A landscape with many valleys, sampled at points; each row gives a point and its height.
A ball rolls from a point to the lowest of its 6 nearest points, and stops where none of them is lower. Distance is the straight distance between rows; heights are no part of it.
(133) h=55.7: [167 129 127 166 114  93 128 149  83]
(682) h=53.3: [139 145 117 165 122 101 152 141  77]
(634) h=28.1: [178 116 155 147 105  95  92 142  69]
(182) h=41.0: [173 155 157 148 126 100 107 166 170]
(809) h=53.5: [100 196  98 155 115 103 197 174 172]
(346) h=49.8: [126 169 118 158 115 105 182 163 109]
(246) h=20.0: [166 114 158 109 122 104  79 126 168]
(75) h=59.1: [167 151 128 177 111  94 140 160  96]
(906) h=26.7: [132 164 134 138 139 122 152 137 128]
(386) h=46.6: [ 80 133 103  96 154 191 140 112 182]
(606) h=32.9: [ 99  90  99 122 125 170 130  96  73]
(131) h=20.8: [134 158 137 130 158 130 136 124 151]
(40) h=16.3: [117 158 114 149 117 111 175 148  87]
(172) h=21.8: [117  94 117 129 127 150 114  93  72]
(36) h=43.3: [ 77 147  91  88 159 160 165 123 129]
(415) h=16.1: [167 107 164 106 116 101  74 132 142]
(339) h=47.2: [ 76 115 101 100 144 197 140 105 169]
(656) h=15.6: [125 108 127 120 132 146 100  88 148]
(949) h=32.7: [102 134 121 109 156 171 129  99 186]
(383) h=54.2: [110 176 132 120 159 134 164 140 175]
(399) h=31.6: [178 125 165 122 108  97  84 155 122]
(288) h=12.2: [113 166 106 136 116 101 198 155  96]
(986) h=21.9: [146  90 133 134 131 124  97 103  74]
(8) h=13.0: [119 119 123 125 141 142 118 102 125]
(134) h=25.7: [107  48 131 117 116 159  97  97 143]
(215) h=36.7: [ 89 135 110 112 149 158 147 113 121]
(976) h=4.2: [111 106 117 122 134 154 123  97 102]
(171) h=43.6: [128 173 113 165 119  98 177 160 127]
(964) h=19.4: [157 125 156 114 135 121  84 127 173]
(433) h=53.8: [ 96 179 109 120 136 116 199 158 135]
(210) h=32.5: [134 176 141 150 148 123 152 144 170]
(389) h=45.5: [176 146 136 170 104  94 126 168 125]
(448) h=54.8: [ 96 185 115 103 162 149 169 136 177]
(587) h=51.8: [ 85 172 103  93 139 131 195 142 108]
(259) h=50.6: [ 75 104 100 103 136 178 137 101  83]
(865) h=66.3: [ 93 172  99 126 110 104 221 160 112]
(247) h=44.3: [184 123 156 148 100  84  93 169  92]
(773) h=17.8: [127  78 130 113 119 154  85  89 171]
(214) h=21.5: [104 102 120 119 147 169 113  90 180]
(575) h=11.8: [147 130 147 133 143 129 111 117 128]
(570) h=29.1: [169 121 174 120 119 100  73 154 156]
(394) h=21.1: [110 150 130 116 152 155 131 102 166]
(271) h=31.3: [128  26 132 122 104 144  82  95 116]
(258) h=16.4: [169 123 146 124 128 108  89 123 117]
(129) h=41.3: [150 136 129 153 123 109 134 135  88]
(731) h=51.1: [191 129 152 154  95  90 103 174 118]
(111) h=12.9: [ 86 110  94 108 143 179 134  97 125]
(975) h=17.2: [143  98 149 114 126 128  77 107 143]
(828) h=22.2: [171 117 151 141 108 100  96 136  90]
(821) h=35.9: [125 142 126 137 141 132 158 123  92]
(402) h=8.3: [171 102 147 131 118 105  93 119  81]
(944) h=9.6: [ 89 144 103 100 153 145 166 124  93]
(911) h=21.0: [169 103 155 117 113 103  75 129 120]
(53) h=55.8: [180 131 184 112 104  92  70 175 160]
(307) h=40.8: [101 168 116 120 146 135 176 137 129]
(263) h=38.0: [122  52 119 132 106 146  94  90  87]
(812) h=46.1: [ 83 142  76  77 149 142 190 125  91]
(58) h=42.1: [181 143 164 135 118  97  92 160 159]
(938) h=59.0: [132 163 118 180 105  98 169 159 107]
(363) h=49.4: [ 73 140  99  93 153 187 153 118 181]
(393) h=34.1: [132 174 129 161 131 105 166 154 141]
(473) h=54.3: [ 73 128  78  87 152 173 164 122 123]
(957) h=16.6: [127  48 139 111 106 125  70 101 133]
(147) h=22.0: [125  48 141 110 104 129  67 116 158]
(704) h=76.7: [157 148 111 185  99  91 154 159  75]
(184) h=13.3: [ 94 103 119 116 134 166 117  91 138]
(496) h=18.6: [151  92 147 112 114 114  68 112 130]
(395) h=37.4: [149 116 142 148 123 112 124 116  56]
(695) h=28.9: [110 173 124 123 163 140 154 116 155]
(322) h=41.5: [101 147 115 125 135 132 165 123  77]
(1008) h=54.7: [ 73 107  73  92 152 182 153 118 102]
(492) h=30.7: [177 131 150 149 116 104 109 149 116]
(194) h=18.8: [143  81 149 100 122 122  58 110 176]
(622) h=17.3: [116 140 136 124 155 142 132 104 156]
(268) h=32.8: [124 126 125 138 135 124 133 109  62]
(331) h=41.8: [120 137 123 130 134 125 156 117  74]
(554) h=24.4: [119  41 143 110  99 139  74 108 171]
(145) h=63.9: [191 140 168 144  92  81  87 185 127]
(1016) h=7.6: [ 98  72 121 132 119 170 113  93 108]
(680) h=52.0: [108 178 105 165 115  98 187 164 142]
(249) h=22.3: [110  54 143 112 121 150  86 104 199]
(729) h=31.8: [171 146 144 153 124 108 117 145 127]
(557) h=17.6: [142 113 129 137 129 128 105 100  92]
(441) h=34.6: [102 153 112 116 144 144 151 117 125]
(871) h=44.9: [123 182 117 166 117 107 184 166 172]
(876) h=57.1: [ 84 175 108 100 168 159 174 125 161]
(18) h=22.5: [150  78 161  94 112 102  47 132 161]
(879) h=32.1: [128  73 122 121 111 153  92  87  92]
(558) h=35.8: [154 170 133 169 131 102 147 166 170]
(202) h=17.4: [112  93 127 118 131 162 103  93 164]
(739) h=55.6: [108 191 124 137 137 111 192 158 175]
(891) h=25.4: [143 160 147 147 136 115 144 134 151]

Call two points neighbours if one is among the 6 nearest of the other. Go from one point of each pair to the other, from neighbour to neighbour, staying as low as possible. Name the highest point that can't be avoided.
(976), (957) => (975)
(415), (976) => (258)
(944), (415) => (441)
(976), (575) => (8)

For each start below, name the point where the ball stops.
(58) => (415)
(202) => (976)
(247) => (402)
(949) => (976)
